Each scene shows the same named points in several views. A view is turned or mirrored, and shifted as a whole, has a little noise and may leave points out.
In the rows, zero is written as 128.

Scene 1
View 1
J235: [146  97 158  81 146 101 113 119 141 175 156 165 152 130 132 160 123 116
  93  75]
J315: [146 121 173  95 142 115 133 106 140 162 146 172 149 122 146 147 143 126
  98  73]
J576: [109  73 135 101 141  97  82 169 147 189 150 174 151 120 149 150 138 142
  92  99]
J156: [154 127 173 100 148 113 137 110 144 153 144 173 152 123 147 142 145 133
 103  69]
J513: [111 113 181 104 119 133 137  77 117 150 116 202 122  78 148 143 168 109
  98 107]
J387: [184 113 166  66 166  86 127 111 152 175 180 137 174 162 128 170  94 116
  86  46]
J989: [ 95 107 138 127 111 127 110 160 150 167 121 202 128  93 165 120 191 154
 115 103]
J871: [ 51  88 170 129  99 140 105 111 103 157  86 233 105  30 158 122 205 132
  96 157]
J844: [143  96 160 103 165  87 102 155 143 169 152 165 174 134 160 140 130 162
  88  84]
J618: [140 115 196 126 184  92 117 144 127 135 127 185 191 118 184 111 150 199
  83  99]
J983: [160 138 168  86 131 121 154  87 151 161 153 167 137 127 130 153 142 104
 108  57]
J653: [153 107 175  86 151 102 125 105 139 163 151 165 161 128 142 153 122 129
  90  74]
J447: [221 186 199  82 162 112 190  62 163 136 168 147 162 167 135 150 123 115
 113  11]
J674: [123  83 166 104 158  92  93 150 132 167 139 179 167 114 162 141 136 159
  82 105]
J483: [210 127 176  66 188  78 138 108 162 169 191 125 189 182 131 170  82 130
  88  29]
J13: [163 103 184  69 165  94 127  86 131 161 159 155 163 133 129 170 102 109
  79  71]
J76: [108  88 162  96 125 116 108 111 124 168 128 194 129  88 141 153 153 115
  91 106]
J878: [145 108 173  88 149 106 123 104 134 164 144 173 150 119 141 154 132 123
  92  86]
J988: [148 127 188 111 156 111 140 106 130 139 131 181 162 110 158 131 149 150
  93  87]
View 2
J983: [155  98 164  67 120 135 143 127 111 172 121 167  70 120 103 186 138 141
 183  98]
J513: [114  72 136 102 155 118 159 165 145 148 114 166 117 132 124 186 161 177
 160  86]
J674: [134 162 150  77 150 115 157 168 153 136 161 148  98  77 128 157 141 160
 117 120]
J576: [136 182 137  91 152 110 131 150 146 128 164 134 116  76 124 153 153 128
 128 126]
J844: [150 170 160  69 136 122 160 159 145 145 163 148  76  68 121 154 126 146
 120 130]
J871: [ 85  74  98 153 184  90 168 195 190 116 121 144 170 134 150 171 198 177
 123  95]
J618: [145 141 158  94 137 112 221 208 180 143 164 155  67  58 136 150 124 174
  86 143]
J235: [144 149 159  60 141 129 124 133 118 151 153 151  89  96 110 170 135 144
 155 105]
J878: [139 129 162  65 140 127 143 144 127 155 140 162  85 106 115 177 137 161
 155 102]
J483: [185 174 206   7 104 153 135 115  86 182 158 170  18  73  93 176  86 146
 165 113]
J387: [166 166 187  25 119 143 123 117  95 169 157 167  49  84 100 173 107 145
 170 109]
J653: [146 137 167  54 138 129 146 146 122 158 146 165  75  98 116 173 128 163
 154 105]
J315: [137 110 159  71 140 127 151 148 128 160 131 169  88 113 115 179 139 166
 158  98]
J76: [118 123 137  94 161 114 136 156 142 137 136 151 123 115 125 174 162 163
 147  95]
J13: [148 145 180  32 144 139 123 136 103 162 148 173  71 103 116 185 118 178
 163  90]
J156: [150 115 162  75 123 128 169 150 133 163 134 164  72  98 115 174 132 150
 153 114]
J447: [191  86 209  33  84 157 179 121  92 208 119 189   4 106  88 192  96 147
 193 106]
View 3
J13: [101  61 123  71 143 111 156 140 122 155 135 107  95 137 155 116 152 169
 125 140]
J988: [120 140  72  96 125 105 125 124 133 155 132 109 112 126 127 109 156 156
 132 137]
J513: [118 151  73  79 167  97  98  97 129 122 148 122 140 134 171 117 158 166
 174 118]
J447: [126  83 124 106 159 133 187 166 210 171 155  59  69 106 111  89 153 111
 117 103]
J387: [117  49 144  69 131 112 170 153 135 153 132 109  62 136 126 105 131 161
 101 142]
J983: [131 105 118  71 166 110 137 129 159 126 153 105  92 130 140 106 141 145
 139 108]
J576: [136 120 110  51 107  84  99 105  78 105 126 170  88 157 129 119 112 194
 115 154]
J871: [126 212  34  72 153  73  39  58  84  96 138 160 173 149 181 131 153 192
 193 131]
J618: [124 160  52 116  77  98 117 126 103 174 111 125 110 126  98 110 153 167
 104 174]
J844: [130 117 101  77  96  94 123 129  98 143 123 141  79 142 109 111 126 176
 103 158]
J878: [119 104 105  76 139 100 130 122 124 138 136 120 102 136 144 114 145 165
 134 134]
J989: [152 192  73  73 126  88  74  94 112  93 136 158 108 146 122 115 120 170
 140 131]
J674: [124 125  91  78 100  90 110 116  84 137 117 151 101 146 129 118 136 186
 117 163]
J653: [119  93 108  79 132 104 137 131 123 142 134 115  93 134 136 115 142 166
 126 139]
J483: [114  32 152  82 121 125 191 171 147 171 132  96  48 126 106  99 132 147
  85 141]
View 4
J13: [ 71 111 126  56 135 164 100 135 149 182  93 173 138 190  76 120 123 162
  96 101]
J674: [101 113 105  74 175 168 148 151 142 139 118 189 118 153 120 148 127 143
 131 140]
J156: [ 67 109 137 100 166 156 106 142 122 151 105 155 146 171  92 137 148 156
 117 139]
J513: [ 67  86 127 149 123 177 154 134 115 181 105 156 149 126  73 133 161 153
 149 136]
J871: [ 98  78 100 192 123 195 227 147 119 165 127 171 123  71 104 148 171 141
 198 162]
J989: [ 88 104 134 150 167 166 169 160 112 116 132 153 122 137 140 153 160 150
 171 161]
J653: [ 76 110 130  76 153 165 107 141 136 161 104 166 141 183  89 130 133 156
 113 121]
J878: [ 78 109 129  88 144 170 121 142 135 165 103 167 137 170  90 130 137 161
 116 123]
J844: [ 93 123 119  60 189 156 126 151 141 128 113 180 121 173 125 148 131 149
 118 138]
J983: [ 49 104 152 109 134 160  94 139 120 162  97 136 155 192  85 120 151 167
 118 115]
J483: [ 59 134 146  10 175 141  42 138 144 154  88 162 144 242  86 126 115 167
  62  99]
J315: [ 69 106 130 103 142 164 120 137 127 170  97 158 145 163  81 131 144 158
 122 126]
J76: [ 84  96 121 121 121 179 163 148 138 167 109 172 126 143 104 132 142 154
 155 122]
J387: [ 66 127 144  35 154 155  73 144 146 154  94 166 136 228  98 121 118 164
  88  94]
J988: [ 71 105 121  99 178 157 119 134 118 159 108 165 153 148  78 146 152 152
 117 154]
J235: [ 76 115 132  78 138 167 121 151 145 150 103 165 122 191 112 126 128 162
 122 108]
J618: [ 98 112  97  69 225 153 130 137 124 138 119 192 145 128  96 172 144 137
 109 186]
J576: [104 118 122  85 154 169 161 166 150 123 122 182  98 171 153 134 122 150
 148 122]
View 5
J156: [161 145 101 143 170  93 104 122 137 112 118  99 151  99 147 134 111 151
 139 117]
J983: [160 134 116 127 162  96  94 147 126  94 126  90 165  94 168 109 107 164
 147 135]
J674: [164 146  98 152 157  94 103  97 136 155  89 137 100 105 120 167 117 141
 116 115]
J576: [170 138 111 145 143  90  91 105 113 158  64 131  86  80 118 152  93 141
 111 127]
J513: [140 152 144 163 118 100  69  90 138 113 119 104 155 100 178 144 156 147
 153 155]
J989: [150 169 137 183 142  82  79  55 119 147  73  95 139  58 118 159 104 136
 134 134]
J13: [169 121  91 109 164 107 107 169 137 114 127 130 120 130 166 126 121 162
 130 124]
J315: [155 139 113 144 148  99  92 127 137 114 122 107 143 109 161 135 127 155
 141 134]
J235: [168 126 103 121 154  98 100 144 123 124 100 121 114  99 149 130 101 154
 124 129]
J76: [150 138 136 152 119  99  74 106 123 137  94 119 117  93 162 149 133 147
 134 151]
J878: [160 135 105 131 157 100  94 133 135 119 113 119 133 109 157 135 119 154
 134 129]
J844: [170 144  85 142 179  91 115 114 138 145  93 126 109 104 114 156  98 148
 114 101]
J387: [181 116  72  99 188  99 121 192 130 112 120 124 123 118 151 111  88 169
 119 106]
J988: [151 156 101 158 172  99 105 102 153 116 129 108 152 115 146 151 134 149
 144 113]
J447: [166 133  74 112 219  99 132 188 147  58 166  70 211 123 170  93  97 177
 156 102]
J483: [187 109  50  84 218 100 140 206 139  99 133 119 133 133 147 109  79 172
 119  92]

Which points are out of place in each view (at most two, in the order of its rows)? Write - if all are in place.
view 1: J315
view 2: J618
view 3: -
view 4: -
view 5: -

Scene 2
View 1
J312: [ 94 186 115 153 133 178 122 121 127 138 213  86 119 163 133 159 193 138
 123 151]
J563: [102 158 137 143 124 182  96 114  88  92 165  64  81 192 150 155 132 143
 102 134]
J476: [130 156 109 178 128 116 175 161 192 124 157 102 167 159 117 141 197  99
 134 169]
J726: [127 162 135 185 117 163 139 130 195 127 143  96 102 196 137 172 172  91
 136 171]
J308: [134 146 126 167 122 124 154 155 162  92 131  87 136 175 127 136 150 114
 111 153]
J519: [ 87 183 152 107 137 225  78  98  49  85 192  49  52 175 142 145 102 206
  72 101]
J448: [107 175  87 162 136 123 166 156 159 140 207 100 183 140 116 137 225 119
 133 165]
J562: [105 160  99 160 133 131 141 148 122 120 192  88 159 159 128 141 197 121
 127 156]
J429: [106 166 110 150 134 147 136 141 121 112 189  84 139 158 126 138 179 139
 114 145]
J416: [131 121  91 181 122  69 169 182 149  94 140  96 201 167 131 129 192  80
 134 173]
J690: [142 136 104 172 129  86 187 177 185  97 133  95 182 155 114 120 174 103
 118 159]
J872: [130 152 115 190 117 124 160 153 202 127 145 105 150 181 130 157 194  79
 143 180]
J975: [123 182 107 161 138 137 177 156 196 139 187 103 162 136 102 138 203 134
 122 157]
View 2
J872: [160  60  95 144 127 159  93 113 139 106 104  61  69 139 121 148 175 138
 121 121]
J726: [175  70 113 141 126 116 105 128 154  97 111  71  95  95 123 152 169 149
 137 123]
J690: [150  53  83 206 125 165  59 114 117 118 143  96  71 161  87 100 190 171
 117 100]
J562: [123  78 128 157 155 152 120 105 106 109 115 115  73 137  75 104 161 121
 153 117]
J975: [148 104 114 183 149 158  81 113 127 111  95 102  69 172 100 116 146 134
 113 154]
J448: [121  87 116 162 157 179  99  98 102 112  98 101  55 180  84 110 156 113
 128 139]
J308: [157  67 107 187 130 123  85 124 132 106 142 109  95 112  91 107 178 167
 138 101]
J476: [148  69  95 173 131 167  78 111 126 113 116  82  71 158 103 122 172 148
 120 123]
J519: [135 132 206 157 176  30 177 142 122  86 133 202 146  23  42  72 123 137
 217 115]
J563: [144  80 156 139 150  82 153 128 127  93 130 137 115  53  73 107 157 138
 188 101]
J416: [129  26  79 181 126 182  81  96 102 119 150  87  61 157  77 100 200 151
 131  78]
J312: [135 109 155 135 165 120 140 116 124  97  92 119  86 112  86 119 137 106
 162 141]
J429: [129  92 139 165 158 129 120 114 113 105 115 129  86 123  72  99 152 130
 156 125]
View 3
J562: [164 120 118 127  81  91 118 176 138 146  82 111 122 129  80 154  56 116
 187 128]
J872: [125 126 161 120  64 122 121 170 119 149 109 124 107  86  93 179 104 163
 159 101]
J416: [174 102 176 148  54 146 131 168 126 159 122  88 172 101 102 164  52 131
 201  76]
J448: [164 103 103 126  46  74 103 195 142 145  96 121 130 117 103 177  71 139
 182 106]
J312: [140 139  93 109  99  68 113 179 138 137  61 127  79 137  63 147  72 118
 169 161]
J429: [167 130 104 119  98  91 125 171 137 144  79 119 117 137  75 141  59 108
 181 145]
J308: [171 138 150 122 108 144 151 145 118 153 114 123 137 112  88 137  83 119
 174 124]
J690: [188 111 149 130  70 145 144 160 127 159 138 123 175  99 119 157  82 132
 181  89]
J476: [157 118 139 125  61 119 126 171 125 151 123 128 136  95 110 171  93 147
 172  98]
J563: [147 169 126 115 159 118 150 140 123 145  56 114  87 151  36 106  55  82
 176 188]
J975: [168 117  91 111  64  85 119 181 135 144 115 150 130 107 116 170  99 141
 163 114]
View 4
J726: [125 145 137 165 134  86 163 117 146 139 114 166 177  73 160  95  93 102
  99 102]
J872: [165 142 163 188 119  68 162 116 150 145 117 178 168  97 160 109 119 133
  84 114]
J416: [184 164 166 175  94  72 131 143 119 167 183 175 161 172 143 128 126 148
  77 147]
J563: [ 60 100  73 115 154 141 121 117 108 132 137 157 180 127 144  95  76  92
 143 110]
J308: [136 171 138 137 119 117 129 131 133 148 148 163 166 129 143 117 104 105
  90 118]
J476: [168 153 159 166 110  98 139 117 147 142 127 173 157 130 146 125 124 130
  81 113]
J429: [127  97 113 142 129 129 118 107 122 131 125 173 156 158 137 122 119 133
 114 111]
J690: [184 190 170 156  95 104 127 137 141 156 154 167 153 155 137 135 127 128
  66 124]
J562: [144  96 126 161 123 105 123 109 122 136 132 179 158 160 139 123 126 146
 109 118]
J519: [ 20  67  30  69 175 206  89 101 103 108 114 149 173 142 129 101  71  77
 169  87]
J312: [114  65 104 153 145 123 130  89 131 117  93 177 161 130 146 111 114 133
 127  98]
J975: [175 140 155 156 114 128 129  99 163 123  88 175 139 128 137 137 139 133
  75  87]
J448: [181  96 150 179 111 102 128  98 140 131 110 186 144 162 139 135 146 166
  90 108]

Which points are out of place in each view (at most two, in the order of its rows)? Write - if all are in place.
view 1: J872
view 2: J519, J563
view 3: -
view 4: J476, J975
